Each row is a point on a landscape with many valleys, with its height.
From any point a ball rolls to the lowest of the 2 points nearest to it. It stops when none of these is lower. Distance is the straight distance between rows; heights are no part of it.
k_833: [128 107 161 119 101 171 106 160 108 140 158 119 107 107 128  98 154 140
 123 148 119 111 113 149 186 104 131  75 111 138 160 172  87 133 165  67
 143 146 154 134  92 138 144 111 144 177 153 146 142 104 114 132 135 127
  94 105 147 126]  h=612
k_585: [187 131  95 134 149 117  86  63 129 156  75 143 120 116 128  87 129  78
 110 109 152 115 127 115 153 130 113  77 155 106 114 137 174 131  74 136
 113 171 171 134 190 146 153 126 120 160 114  86 177 164 104  99  96 176
 158  91 126 167]  h=394
k_53: [140  98 149 101 131 158  91 102 110 149 133 106 122 100 105  98 174 134
 107 131 111  82 148 141 199 135  95  62 114  84 146 180 107 153 138  77
 130 175 158 128 110 158 185 131 131 159 165 125 138 117 126 109 112 170
 121 109 137 151]  h=109
k_18: [180 118 121 147 112 105  49 121 139  67 144 193 137 140 135 114 165 156
  50 151 123 154  94 115 140 118 139  70 101  84 160 141 121 144 140  83
 158 104 158  56 161 181 150 212 213 178 107 113 194 157 134 110  72 169
 144 150 199 194]  h=628
k_793: [130 137 162 136 141 139 158 128  83 183 140  60 116 102 120 141  96 158
 162 152  94  88 164 114 142 100 122 144  97 178 124 183  72 118 147 116
 112 182 107 185  88 103 153  94  95 110 149 165  81  98 121 146 196 120
  92 103  86  87]  h=281
k_799: [143  87 165 114 119 174  84 129 118 139 141 118 105  97 122  81 188 155
  92 131 124  96 134 149 222 145 114  62 100  97 176 192 105 146 151  55
 139 163 161 114 107 157 179 163 163 181 163 132 153 119 150 123 116 158
 108 107 142 158]  h=225
k_210: [115 131 136 128 115 103 156 154 115 116 165 105 151 145 116 162 108 145
 138 149 104 141 149 129  80  89 129 145 107 129 115 136  84 142 152 138
 118 106 104 117  99 129 131 103 123  98 143 161 104 115 103 117 147 123
 118 176 142  88]  h=388
k_789: [124 113 142 116 101  98  75 173  93  87 192 125 139 132 107 170 184 143
 122 182  96 118 163 109 160  32 137  94  70 126 102 154  48 153 192  50
 137  96 139 101  82 166 166  98 185 142 142 167 104 114 113  88 123 156
 152 146 187  84]  h=522
k_846: [150 110 148 177 124 197 124 155 137 133 118 143  84 102 151  62 108 128
 105 142 133 141  68 146 193 169 160  88 134 178 203 160 151 115 135 100
 131 150 167 130 120 101  90 165 146 181 135 134 173 132 142 152 146  78
  78  69 143 158]  h=488
k_2: [111 125  78 112  94  95 120  99 147 108  90 176  95 145 118  88 160  46
 147 107 193 145 119 100 149  68 166 161 156 116  86  97 159 154  87 154
 133  81 175  74 171 136 114  85 121 122 113  93 172 138 145 110 102 149
 206 158 118 115]  h=588
k_978: [105 106  87 100  94 108 113 102 153  93  98 166  96 150 132  88 198  80
 137  99 206 135 121 118 175  85 165 156 124  90 110 102 150 157 102 122
 142  61 190  76 151 135 118 110 132 124 121 107 185 122 169 122  80 146
 212 157 121 122]  h=539
k_37: [ 94 126  78 113 100 111 134  96 160 126  76 158 108 141 113 108 150  42
 156  91 199 115 132 113 153 119 135 193 168 121 101  68 175 132  82 177
 107  79 139  99 156 122  90  91 114  99 110  98 120 149 157 119 113 134
 203 130 101 100]  h=661
k_471: [129 152 140 143 133 159 142 162 123 151 141 117 108 117 136 126  89 141
 158 142  99 129 126 149 115 135 148 130 154 173 136 135  98 102 153 117
 134 147 121 165 104 110 105 103 104 124 132 153 122 115  96 137 153  94
  69 124 123 124]  h=211
k_121: [ 69  92 137 103 134 133 185 111 136 130 110 115 122 155 138 148 172 155
 128  88 151 119 138 149 165 147 129 189  98 140 116 106 118 127 128 115
 128  96 120 130 120  98 133 150 118 120 119 130 115  86 170 176 148 122
 126 142  61 116]  h=417
k_424: [134 105  90 111 121 128 122  93 145 104  85 160 115 144 124  87 189  95
 111 115 172 132 123 125 178 118 134 129 127  91 128 113 159 144 101 114
 142  91 182  95 167 133 134 139 134 145 115  86 193 125 154 119  80 148
 177 141 111 142]  h=482
k_901: [ 98 111 149 140  93  93 161 189  95 122 168 103 120 156 130 160 131 158
 150 161 110 139 123 130 113  49 179 171  68 172 111 148  49 127 189 113
 136  72 105 142  86 120 109 101 135 111 121 173 101  97 134 150 174  97
 117 167 126  63]  h=544
k_990: [113 130 144 117 141 117 162 125 114 138 145  90 145 134 118 163 121 148
 132 127 111 118 153 132 109 117 117 153 113 129 118 134 101 120 135 140
 119 131 111 141 114 114 143 111 107 104 134 147 105 110 122 133 158 131
 106 149 104  97]  h=444
k_659: [127 120 176 139 133 180 134 162 128 151 155 104  90 117 141 117 121 176
 128 132  98 125  99 150 150 147 143  97 123 159 163 173  92 112 156  83
 144 158 119 144  86 121 116 144 129 159 151 165 130 110 126 161 160 102
  76 107 132 145]  h=617
k_543: [115 151 134 140 135 183 151 130 109 175  95 111  99  80 138 122  87 136
 183 117 124  88 139 133 166 144 150 148 168 208 136 133 124  76 125 148
  98 158 128 193 109  84 114  78  95 124 125 138  81 102 128 150 189  87
  99  64  92 113]  h=407
k_630: [ 85  98 121  87 151  91 142  84 139 155  98  83 138 144 103 157 169  96
 135 103 160  96 182 118 151 132  84 172 107  79 100 124 139 147  81 132
 105 123 122 128 138 121 155 117 106  77 136 124 110 128 152 123 140 170
 172 147  91  87]  h=708
k_953: [110 112 119 120 142 131 139 105 181  85  97 155 141 165 154 111 168 154
  67  88 172 152 103 127 131 217 104 153 107  91 135  69 204 136  96 147
 152  86 128  97 158 131 111 215 143 124 100  82 166 149 174 172  74 127
 161 139 113 183]  h=418
k_500: [121 119 125  86 169 142 105  61 132 185  92  78 130 111 108 127 154 107
 131 103 132  72 178 128 185 164  65 110 142  79 115 145 157 132  74 110
 106 186 127 170 133 130 159 109  97 126 138 109 128 135 131 111 127 191
 139  94  82 129]  h=516
k_915: [128 151 108 145  98 108 152 194 114 108 164 141 119 144 140 150  87 115
 164 164 114 162 114 138  62  70 184 157 140 161 128 116  90 125 172 136
 133  76 110 127 102 111  81  81 120 115 137 162 124 113 100 112 152  80
 107 162 151  90]  h=371
k_224: [103 143  82 115 113 123 137 111 108 152  70 134 139 103 104 126 116  71
 173 116 153  95 155 120 146 104 139 166 180 148 114  97 145  93 110 179
  96 112 132 155 147  96 114  57  96 112 123 112  89 127 133 109 162 126
 149 101 100  74]  h=400
k_683: [136 107 105 143 127 114 135 105 175  76  88 178 137 159 156  98 161 133
  63 101 181 168  94 121 131 181 127 131 114 105 147  78 204 134  92 141
 166  91 153  83 171 131 112 217 156 141  91  82 203 148 153 157  72 128
 161 126 125 184]  h=370
k_11: [ 66 116 130 131 110  72 185 129  96 142 134  84 125 156  96 151 133 115
 154 136 161 109 149 106 120  72 138 222  73 156 106 142  89 146 138 174
 117 101  92 125 108  94 135  94 103  68 126 140  64 104 157 151 190 115
 143 147  71  50]  h=641
k_839: [ 99 118 144 135 120 130 156 174 151  92 146 146 130 156 145 145 121 171
 127 125 124 170  93 152  95 137 159 158 129 145 139  93 111 123 154 127
 146  74 108 109 114 115  94 151 132 124 125 155 131 100 126 145 119  88
 106 179 134 136]  h=580
k_388: [156 113 129 117 110 155  80 142 105 128 143 146 123 133 118 103 140 117
 127 152 114 107 126 137 165  72 132  79 122 113 142 161  92 151 160  82
 142 145 172 135 120 148 146  89 140 165 147 142 159 113 111  91 118 146
 111 111 145 129]  h=610
k_51: [166 115  87 114 141 122  98  70 133 126  86 161 124 136 128  89 155  89
 112 119 156 128 121 122 155 113 125 103 146  90 114 123 162 128  85 128
 130 124 183 116 179 141 139 134 137 154 118  83 196 149 123 103  94 169
 177 121 122 152]  h=436
k_785: [133 147 115 133 151 169 138  96 130 164  82 131 126 103 123 117  91 118
 134 103 127 107 143 125 134 183  97 138 189 156 128  87 185  93  94 183
 104 146 122 168 144 108 104 114 105 133 102  93  99 150 130 135 135 115
 119  55  97 131]  h=581
k_133: [145 136 167 136 154 158 123 104 139 137 134 103 157 118 141 117 117 171
  89 106 107 122 123 137 118 208  80  83 139  99 147 134 166 141 107 125
 138 183 113 134 131 145 143 181 127 138 140 119 130 149 119 153 109 139
  95 105 138 179]  h=604
k_446: [160 108 143 147 136 142  75 106 148  89 126 155 127 126 135 107 174 182
  53 112 137 125 122 138 171 177  94  75 100  68 165 149 142 134 131  89
 156 128 154  88 147 176 168 232 190 158 130  97 181 146 152 125  78 169
 127 129 179 197]  h=382
k_811: [151 170 103 132 158 104 130  91 131 152 102 119 160 106 117 151  57  87
 145 114 110 127 137 109  51 172  77 129 189 121 100  99 186 114  87 194
 110 180  97 161 160 129 110 107 106 114 105 106  95 173  99 124 113 135
 133  91 121 137]  h=615
k_760: [155 160 145 157 148 168 129 161 129 152 153 116 105 106 158 120  73 138
 143 133  95 145 102 128  96 172 137 108 161 160 150 141 126 107 133 135
 136 171 114 165 104 115  98 123 109 131 138 145 124 138 102 142 136  84
  66 107 144 148]  h=103
k_598: [ 78 115 106 110 113 102 173 117 147 114 109 129 122 146 117 133 149 104
 141 106 170 132 131 134 133 121 132 186 132 136 116  93 135 135 121 147
 122  86 118 107 128 114 118 108 105  93 123 130 109 117 147 142 127 121
 155 154  93  91]  h=706
k_123: [164 152 113 116 130 106 121 129  89 146 165  94 152 124 101 147  81 103
 150 159  88 106 173 117  79  62 120 104 121 115  99 172  92 146 140 130
 114 172 117 146 109 131 157  68 104 102 154 153 103 134  74  73 150 155
 114 139 146  90]  h=360
k_914: [110 109 185 133 150  91 148 144  98 135 182  70 147 136 106 190 149 219
 126 143  75 116 173 122 114 109 109 152  42 138 110 167  47 129 171 112
 107 109  73 114  86 143 178 156 155  96 130 152  67 111 139 146 167 142
 122 178 133  92]  h=566
k_627: [136 103 143 127 128 135  75 128 143  83 138 157 118 120 122 122 215 189
  75 122 126 120 119 146 187 166  98  89  74  73 163 140 105 131 152  57
 160 100 150  81 136 169 173 215 202 171 141  93 166 125 171 126  92 163
 131 151 174 177]  h=443
k_546: [150 152 145 125 171 129 117  92 137 140 136 113 167 121 137 139  93 148
  98 112 116 129 136 118  78 191  70  93 145  78 117 125 179 127  93 153
 132 186 100 146 151 149 144 157 118 129 126 113 126 163 102 139  92 154
 116 123 141 168]  h=626
k_611: [ 80 108 103  90 134  85 125  84 131 158  85 102 124 140  90 146 175  58
 155 108 181  81 177 107 163  85 115 182 122  84  91 119 132 146  83 132
 102 113 147 124 141 115 146  92 102  83 143 120 120 131 156 102 147 167
 190 143  94  57]  h=684
k_928: [143 138 183 136 144 177 133 155 127 168 157  77 107  93 146 129  86 165
 143 141  85 128 121 136 132 164 137 100 130 173 157 189  90 114 135  96
 126 192 111 168  85 125 121 133 108 138 172 173 100 119 113 161 159 101
  72 102 127 134]  h=650
k_935: [147 159 132 125 161 110 140 107 136 139 138 108 176 128 126 158  63 125
 122 119 104 147 136 117  38 174  78 117 158 104 106 114 175 122  99 176
 116 177  89 154 137 143 124 139 100 112 123 118 102 166  97 137 102 140
 113 124 135 141]  h=633
k_580: [109  98 104  84 139 133 112  93 122 142  95 115 122 126 119 115 194 101
 130 115 155  83 152 133 193 111 100 113 121  77 114 138 135 144 111  88
 128 125 164 135 143 120 158 112 116 131 142 102 165 110 144 113 118 178
 160 125  91 111]  h=560
k_466: [136 150  94 128 152 133 129  92 119 168  82 130 145 102 108 131  88  78
 157 100 129 108 159 111 106 170  84 150 193 137 117  88 175  96  88 198
  90 156 114 160 153 113 102  98 104 120 106  97  80 160 128 110 131 138
 146  71 108 109]  h=598
k_86: [118 127 163 116 165 150 131 107 140 147 138  87 153 137 128 143 125 178
  95  96  98 115 159 141 132 201  73 114 133 105 125 132 149 125 109 134
 124 179 102 156 119 139 155 163 117 126 143 131 110 133 131 160 118 154
  98 125 119 157]  h=578
k_696: [114 113 169 136 114  94 135 182 114 110 188 104 140 143 119 179 153 199
 115 152  85 139 151 136 106  88 138 139  61 145 118 146  45 133 179  97
 124  82  86 108  79 148 152 141 165 114 132 165  90 112 126 135 150 126
 114 178 155  96]  h=511
k_545: [141 137 151 130 124 118 122 148  85 163 164  68 130 108 109 141  98 137
 160 172  85  93 161 126 123  70 124 112 103 157 110 193  67 133 169 102
 121 183 115 172  84 128 154  73 105 120 153 172 100 113  90 106 175 131
  92 110 128  81]  h=358
k_389: [154 100 164 138 122 183 105 115 129 133 129 131 114  95 131  71 149 147
  88 130 128 116 100 144 199 174 118  57 105 108 187 188 120 143 139  76
 142 167 171 114 118 153 143 177 157 184 151 130 161 133 141 130 112 133
  97  94 158 173]  h=313
k_912: [164 192 128 184 150 146 135 159 137 143 139 150 116 113 167 118  51 116
 158 137 105 167  89 117  41 193 141 122 181 163 133  95 180  91 134 177
 135 165 100 173 137 114  79 135 117 126 109 118 121 165  99 144 126  67
  95  78 137 165]  h=342
k_139: [142 172 110 142 135  87 158 127 141 112 137 145 164 126 139 149  60  81
 153 136 120 180 101 111   5 151 123 150 164 128  98  82 174 129 107 198
 134 142  94 123 154 135  91 127 114 102 105 124 109 158  97 137 105 104
 143 149 136 144]  h=231
k_779: [139 111 117 102 100 117  85 134 128  78 155 162 135 142 122 125 188 147
 100 141 133 147 121 125 157  89 139  99 105  92 135 132 103 156 142  83
 145  79 159  71 127 163 147 159 178 156 129 123 164 125 143 105  86 156
 153 176 174 144]  h=546
k_847: [171 117 113 129 104 103  39 121 131  60 162 194 126 139 121 126 209 146
  82 151 127 155 112 108 160  89 148  79  96  79 136 131  95 153 141  70
 150  76 168  48 144 189 152 181 217 173 124 109 174 144 148  99  75 174
 171 171 210 162]  h=592
k_921: [ 75 108 144 139 104  70 179 163  86 133 169  80 125 162 113 154 129 131
 149 165 135 117 138 109 113  45 154 195  56 158 103 150  54 150 169 146
 132  80  89 123  79 106 128  92 120  80 126 150  76 100 147 148 185 104
 150 164  97  46]  h=597
k_656: [152 110 130 127 141 143 107  98 140 117 111 135 130 139 144  94 164 158
  73 107 138 126 128 143 162 184  84  85 117  70 140 135 169 134 106 113
 147 149 146 118 151 154 159 189 145 147 127 102 172 139 140 135  83 160
 128 115 140 187]  h=308
k_10: [138 144 149 136 116  88 133 187 110 106 192 116 149 149 125 177 109 171
 135 171  73 160 139 137  62  83 153 126  89 133 118 133  64 132 170 112
 113  89  81 110  90 145 125 119 149  99 139 173  98 130 101 105 138 110
 112 187 184  95]  h=450
k_443: [149 131 143 106 137 147 105 104 117 167 131 100 137 109 107 117 123 125
 127 138 116  96 153 134 142 122  88  96 137 103 128 158 119 128 118 109
 113 189 136 150 123 135 167 108 115 132 151 129 134 127 101  97 126 167
 107 122 123 128]  h=623
k_566: [189 142 119 145 157 138  95  74 125 152 107 135 126 106 133  79  87  88
  97 122 125 118 103 110 138 171 102  65 151 113 132 157 188 129  83 144
 117 208 155 131 167 139 158 152 125 153 115  96 157 168  96 113 101 159
 125  73 140 175]  h=344
k_66: [ 94 100 151 121  90 117 140 207 108 105 177 132 111 150 143 158 156 172
 131 159 115 146 115 147 137  61 169 146  81 167 126 137  53 124 201  76
 144  64 110 133  80 122 115 117 151 149 116 175 124  86 133 159 154  98
 116 150 123  90]  h=485
k_829: [ 95  95 122  88 154 102 135  93 140 129 119 108 151 150 113 147 163 136
 112  97 143 109 164 135 136 140  90 143 106  63 109 122 136 146  98 127
 108 116 114 122 135 138 165 140 121  96 139 120 117 124 147 124 115 166
 164 173 117 111]  h=710
k_722: [ 88  96 157 129 107 138 141 183 127 109 156 143 116 155 150 144 173 191
 126 125 123 148 103 155 140 111 162 145  98 158 139 126  74 121 184  89
 151  69 109 125  92 121 112 156 153 155 116 170 133  89 155 168 142  92
 100 154 117 126]  h=414
k_308: [146 123 111 150 101 100 116 122 176  59 119 192 140 163 164 104 141 128
  68 128 166 196  67 113  91 152 151 120 118 105 147  90 191 138 120 144
 171  88 149  59 175 144 105 221 167 145  74 105 207 141 149 152  66 126
 167 146 151 198]  h=299
k_998: [122 113 130 102 119 116 112 122 162  79 136 165 145 144 145 138 168 161
  90 115 137 152 130 140 129 145 117 129 105  76 134 106 137 146 121 111
 145  89 130  70 135 163 144 197 162 123 125 104 155 128 144 133  68 143
 155 187 167 163]  h=657
k_756: [109 155 121 164 130 133 162 200 149 112 149 159 118 152 168 150  78 154
 155 128 124 204  74 137  40 162 186 174 164 173 141  80 133 108 154 153
 148  80  89 139 122 100  56 141 120 121 118 148 130 135 122 159 124  49
  97 160 138 145]  h=481
k_148: [ 77 125  91 111 120  73 135  95 123 149  89 113 136 143  83 137 129  46
 164 117 172 103 161 116 124  91 109 190 146 121  98 105 137 139  88 173
  92 115 127 109 147 107 123  74  97  75 137 129  88 145 144 107 146 145
 176 141  99  51]  h=658
k_19: [174 125 157 184 128 181 121 143 139 124 137 147 103  96 158  73  89 124
  86 140 128 149  63 128 148 190 145  71 124 147 200 173 171 125 132 110
 140 167 153 122 127 122  91 184 146 179 139 137 176 158 123 141 121 101
  86  74 176 178]  h=433
k_259: [ 76 111 133 116 110  94 191 132 120 124 127  90 133 163 108 154 139 132
 142 118 158 124 141 128 125 110 137 203  91 144 109 113 112 142 136 150
 114  97  94 120 113 102 131 114 111  73 131 140  86 107 158 149 166 114
 143 156  83  80]  h=675
k_480: [143 114 137 108 101 123  82 166  93 116 174 125 142 126 108 138 150 133
 131 176 107 116 146 130 155  40 137  92 102 125 113 166  69 153 180  75
 141 118 152 131  98 148 153  88 147 146 140 153 129 108 110  99 133 155
 129 126 151  93]  h=569
k_910: [179 139 120 147 117  91  73 109 148  75 139 177 157 141 148 123 139 141
  61 128 131 175  84 115 101 130 134  71 116  93 144 133 157 139 119 121
 168 131 150  72 183 172 149 226 186 154  96  98 190 164 130 125  71 165
 159 145 191 205]  h=659
k_204: [142 132 138 106 102  81  97 158  90  99 189 121 154 140  99 175 143 131
 123 173  98 134 168 102 112  23 153 106  80 108  93 159  60 162 174  99
 124 100 133  96  97 158 158  82 154 112 152 161 106 116 104  73 131 160
 158 168 179  80]  h=467
k_257: [115 153  90 131 126 111 127 118  93 168  97 117 142 102  89 139  94  66
 187 140 134  85 175 108 116  74 123 167 171 154 100 133 125 103 122 171
  91 137 125 172 137  89 132  44  91  97 132 125  77 128 115  87 177 123
 135  98 104  56]  h=359
k_487: [106 110 102  86 149 133 113  74 118 180  73  96 118 102 104 127 172  83
 155 107 158  52 178 122 209 127  88 128 137 100 112 130 154 117  88 103
  91 150 148 172 154 116 159  87 104 125 123  97 129 111 142 107 145 174
 152  93  68  96]  h=478
k_46: [163 116 159 162 136 184 113 124 139 135 125 127 120 110 145  75 116 139
  87 137 115 127  94 142 171 184 118  65 118 130 190 172 150 136 118  99
 138 185 148 121 133 125 130 170 140 172 151 124 161 145 124 138 122 120
  84  83 151 176]  h=376
k_275: [132 111 144 148 117 207 136 149 136 142  94 135  78 101 147  67 142 136
 128 129 148 114  81 149 226 156 161 110 128 186 180 143 137 106 142  95
 136 143 166 140 112  94 109 127 127 175 130 111 156 107 154 159 151  87
  88  61 107 147]  h=536
k_817: [124 122 145 104 177 152 119  74 142 178 100  73 138 115 121 142 132 143
 113  94 129  95 175 139 158 203  55 103 133  83 120 133 169 134  73 122
 113 195 107 156 137 134 154 140 100 118 139 118 113 137 139 140 126 175
 105 103  97 144]  h=545
k_786: [164 175 104 140 132  72 131 112 143 107 136 152 171 128 134 143  56  70
 139 130 112 182  93  98  15 127 113 112 166 108  92 104 180 140  94 188
 137 156 107 110 180 150 114 133 124 119 103 103 131 168  97 116  97 124
 164 135 145 165]  h=167
k_514: [124 122  88 106  92  97 125 123 141  91 130 167 121 147 126 116 142  73
 146 127 174 149 117 116 112  62 165 149 135 117 104 106 138 162 119 143
 135  86 160  77 143 141 104  90 128 112 131 125 157 125 130 105 101 135
 181 181 140 111]  h=543
k_34: [123 101 143 111 110 131  75 137 132  82 160 153 126 128 121 145 216 179
  88 137 118 119 138 142 168 124 117  99  84  87 152 137  92 138 163  53
 139  94 145  84 117 169 169 176 184 157 133 115 148 124 149 119  91 156
 131 162 168 158]  h=496
k_703: [124 160 116 163 137 136 154 176 145 109 133 168 118 129 160 123  72 131
 152 139 121 186  78 126  57 170 159 150 180 171 141  72 162  99 140 170
 149 102 107 144 141 102  68 140 124 130 104 122 134 146 118 140 119  63
 110 124 134 156]  h=438
k_438: [114 111 136  91 136 101 120 102 157  97 126 132 138 141 122 152 172 148
  98  96 144 133 146 132 127 145 107 129 108  62 111 116 134 156 101 121
 129  99 121  83 135 164 159 162 142 106 135 103 142 140 137 120  87 168
 174 193 153 140]  h=685
k_377: [ 81  93 141 121 125 141 173 154 131 110 128 131 115 163 143 144 163 175
 132 109 139 139 110 146 156 123 159 170 103 174 125 107 101 115 165 102
 144  83 116 131 114 101 112 139 130 144 125 141 122  74 161 176 153  99
 101 145  86 124]  h=332
k_146: [157 195 113 159 150 105 139 143 127 127 144 148 153 110 154 140  49  91
 160 140 100 180  97 111  13 166 133 125 181 144 124  93 175 107 120 183
 129 163 101 155 151 134  90 120 113 113 109 113 121 166  81 118 109  84
 121 108 147 161]  h=288
k_242: [ 96  93 103  84 132 140 139 107 144 133  76 135 111 134 129 117 192 104
 134  99 174  93 147 137 204 131 120 148 115 101 125 111 150 121 104 103
 126  93 152 141 146 108 151 112 116 122 122  94 151 105 165 131 123 141
 160 130  76 110]  h=520
k_863: [111 143 142 128 149 194 154 117 124 165  72 107  92  90 137 123 102 144
 156  93 124  97 130 134 179 179 136 159 168 203 133 108 147  85 116 148
  99 160 118 182 114  91  97 118 103 142 126 125  73 109 163 175 183  95
  94  42  84 139]  h=451
k_732: [ 89 116  95 115 115 119 154 103 161 111  89 150 118 139 120 123 142  85
 136  99 183 144 120 123 133 136 129 183 155 132 118  62 167 131  92 169
 122  84 125 102 154 116 102 114 109 112 107  98 126 138 154 131 103 121
 169 142 101 117]  h=682
k_497: [ 86  96 120  89 122 128 158 119 131 139 104 103 124 139 122 140 185 133
 135  99 157  92 159 139 176 128 112 152 107 119 118 114 130 129 119 110
 123 110 131 151 127 105 155 126 114 123 123 124 123  96 158 142 144 141
 138 138  73 104]  h=474
k_932: [111 129 174 131 157 129 178 126 112 152 142  86 119 138 130 158 118 192
 141 120  99 104 157 133 130 148 112 157 101 157 114 139  82 108 142 124
 125 153  94 157  98 115 138 139 110 105 134 166  83  94 139 165 178 130
  92 129  86 118]  h=497
k_704: [155 152 175 144 155 156 132 139 126 161 159  79 130  98 136 143  75 154
 139 134  63 121 151 132  93 160 109  94 132 145 144 185 105 127 124 122
 117 204  99 165  99 133 130 125 102 122 159 163 102 135  89 140 151 120
  63 114 147 143]  h=674
k_300: [159 109 142 112 151 150  77  86 126 135 115 119 127 120 123  96 167 150
  80 120 126  99 136 134 177 159  97  67 119  68 150 163 134 150 108  94
 141 167 154 118 145 164 182 170 147 148 149 107 163 136 122 108  97 181
 142 123 148 178]  h=229
k_945: [ 98 153 120 142 134 184 159 139 125 140  71 147  96 109 143 123 100 139
 164 103 129 116 121 140 154 159 170 172 186 211 137  88 149  68 136 169
 119 109 125 176 125  78  82 103 116 130 109 126  76 107 153 162 177  74
 117  66  83 126]  h=495
k_396: [101 123  91  96 134 124 124  84 124 171  63 115 139 114  94 133 144  79
 157 109 156  72 167 120 170 115 100 155 161 123 104 108 152 114  92 148
  89 129 134 165 146  98 135  80  93 105 125  99 110 135 148 104 155 153
 159  95  77  77]  h=440
k_693: [155 142 132 129 113  90 111 155  83 124 191  96 157 143  99 171 105 130
 140 183  79 122 169 115  88  42 139 112  84 116  93 166  59 152 161 117
 109 129 123 127 100 140 148  73 124  97 155 157  95 123  91  76 152 148
 132 164 166  77]  h=416
k_401: [112 126 182 129 145 115 163 144 113 141 166  75 141 141 126 178 124 212
 119 135  75 112 155 138 110 137 117 147  76 146 119 163  70 113 159 122
 112 136  89 147  94 127 158 152 129  99 138 164  77 105 127 154 171 137
  93 152 121 119]  h=541
k_267: [135 100 118  90 132 139 108 109 111 154 122 109 122 117 115 125 167 119
 131 127 133  79 168 128 176  96 102  99 112  91 111 155 112 146 134  95
 126 152 159 144 121 124 174  97 113 128 141 123 136 110 129  99 130 169
 134 121 109 104]  h=593
k_3: [134 149  93 155 135 171 140 128 132 146  71 160 117 105 142 109  88 116
 145  91 137 126 120 129 125 194 131 149 196 174 140  64 194  81 108 209
 116 106 122 157 161 106  75 122 117 131  76  92  90 149 147 145 138  88
 142  46  95 146]  h=558
k_895: [129 161 110 142  91  79 147 176 131  92 169 154 139 147 127 154  90  83
 162 164 122 187 111 126  36  44 182 158 127 136 111 112  96 152 145 152
 128  84 109  90 113 136  84  85 120  85 129 168 103 125 102  85 130  91
 134 195 168 101]  h=439
k_778: [ 94 129 146 153 129 125 172 201 147  96 167 145 114 173 164 177 100 189
 140 126 119 190  87 150  64 160 188 182 132 170 124  88 108 110 165 140
 145  64  75 121 107 105  71 159 132 115 124 174 122 109 142 173 139  66
  97 177 136 139]  h=531
k_970: [126 105 158 127 114 184 126 150 123 149 131 123  97 113 136  87 142 142
 126 138 132 105  99 148 195 133 146  93 121 161 164 154 110 128 156  85
 134 149 153 153 100 114 119 123 137 173 145 140 144 102 134 142 152 105
  78  91 115 138]  h=579
k_486: [101 112 145 121 115 131 137 152 166  72 149 163 146 156 146 140 155 164
  95 115 135 164  95 143 104 152 139 139 111 119 141  92 130 139 133 126
 153  68 116  82 131 140 113 180 155 125 120 129 148 121 144 148  89 106
 126 186 146 159]  h=622
k_387: [124 157 143 148 140 143 155 138 105 186 118  90 101  95 124 138  80 140
 174 140 107 100 154 123 133 115 145 158 148 201 127 161  94  87 149 140
 111 178 100 201  89  82 121  69  86 113 146 162  77 110 119 136 204  94
  84  81  97  90]  h=353
k_745: [122 143 118 139 118 124 159 174 123 131 151 126 122 141 140 155  98 149
 156 151 111 149 120 144  86 107 163 150 132 172 125 119  96 109 167 133
 133 107 106 150 104 104 102  98 115 120 126 161 118 102 109 131 159  86
  95 150 120 109]  h=302
k_621: [105 153  91 151 121 166 157 136 135 129  80 175 120 109 142 118  88 119
 164 105 131 140 112 129 117 167 161 181 203 197 133  53 171  81 120 198
 123  82 119 155 149  93  62 113 121 131  92 105  93 132 147 149 149  68
 137  76  98 129]  h=533
k_114: [156 137  97 150 110 106 126 128 156  82 123 181 143 144 145 109 115 100
 109 132 153 189  66 118  82 115 153 120 139 118 136  91 167 140 118 153
 160  95 145  81 173 142 108 164 143 145  86 107 189 144 119 134  83 122
 158 148 140 174]  h=195
k_939: [ 96 130  91 116 103  82 133 100 136 126  96 150 113 137  96 116 146  37
 162 111 188 117 139 108 136  64 145 184 158 125  97  98 145 142 101 171
 108  97 146  96 148 120 117  64 108  91 122 122 117 136 140  96 127 142
 192 153 122  68]  h=632
k_122: [152 157  98 134 120  95 125 121  86 155 131 101 152 116  91 154  89  80
 173 166 111 101 170 110  94  58 126 139 146 137 101 150 100 129 126 151
  99 161 132 158 127 105 143  49  89 104 149 139 100 137  86  69 164 141
 122 117 125  62]  h=310
k_175: [189 142 129 168 136 149 111 106 128 137 128 145 130 104 145  80  84 106
 105 141 118 138  95 125 122 160 114  71 151 124 159 150 171 129 111 141
 131 189 149 128 155 131 128 148 124 167 116 108 165 160  91 118 104 123
 113  85 148 181]  h=289
k_768: [157 150 146 133 147 151 113 114 112 162 155  94 150 104 117 128  84 130
 132 141  74 104 157 131 103 142  96  82 138 109 135 185 109 138 122 120
 113 209 115 150 111 144 154 101 100 124 162 155 111 130  80 106 132 145
  88 114 152 130]  h=651
k_383: [131 152  89 135  88  90 135 155 132  93 140 173 131 140 124 129 102  62
 159 147 142 170 100 120  74  52 178 157 143 142 107 105 128 149 137 156
 131  92 133  92 130 130  96  80 130 114 124 139 135 131 108  95 114 103
 162 181 160 112]  h=492
k_26: [177 159 147 167 142 162 116 140 131 152 146 130 126 102 151 100  64 123
 122 147  96 148  92 132  89 170 122  80 152 132 158 151 153 119 121 136
 135 195 131 145 132 138 112 140 126 156 142 125 142 157  92 128 117 107
  79  95 159 172]  h=214
k_530: [153 153 109 130 132  92 129 123 147  97 137 161 159 140 140 129  90 101
 128 131 122 171  91 112  56 120 132 116 155 110 113 100 160 145 108 162
 140 124 126  97 161 151 118 143 131 127 108 115 147 146 102 117  94 120
 148 157 151 160]  h=78
k_35: [150 158 107 177 143 158 133 151 141 122 107 172 114 118 163 105  76 121
 141 130 132 158  86 128  88 185 151 133 175 179 149  85 178  89 132 169
 139 126 119 155 149 111  76 138 131 147  96 115 141 147 113 144 123  67
 104  87 125 165]  h=395

Two balls start at each pair of points below. Name the first point that both come to, or write never.
k_466 and k_500 -> never
k_829 and k_424 -> never
k_598 and k_514 -> never
k_768 and k_133 -> never
k_383 and k_2 -> k_760

Where does a ball stop that starts at each point below?
k_18 -> k_53
k_388 -> k_122
k_935 -> k_793
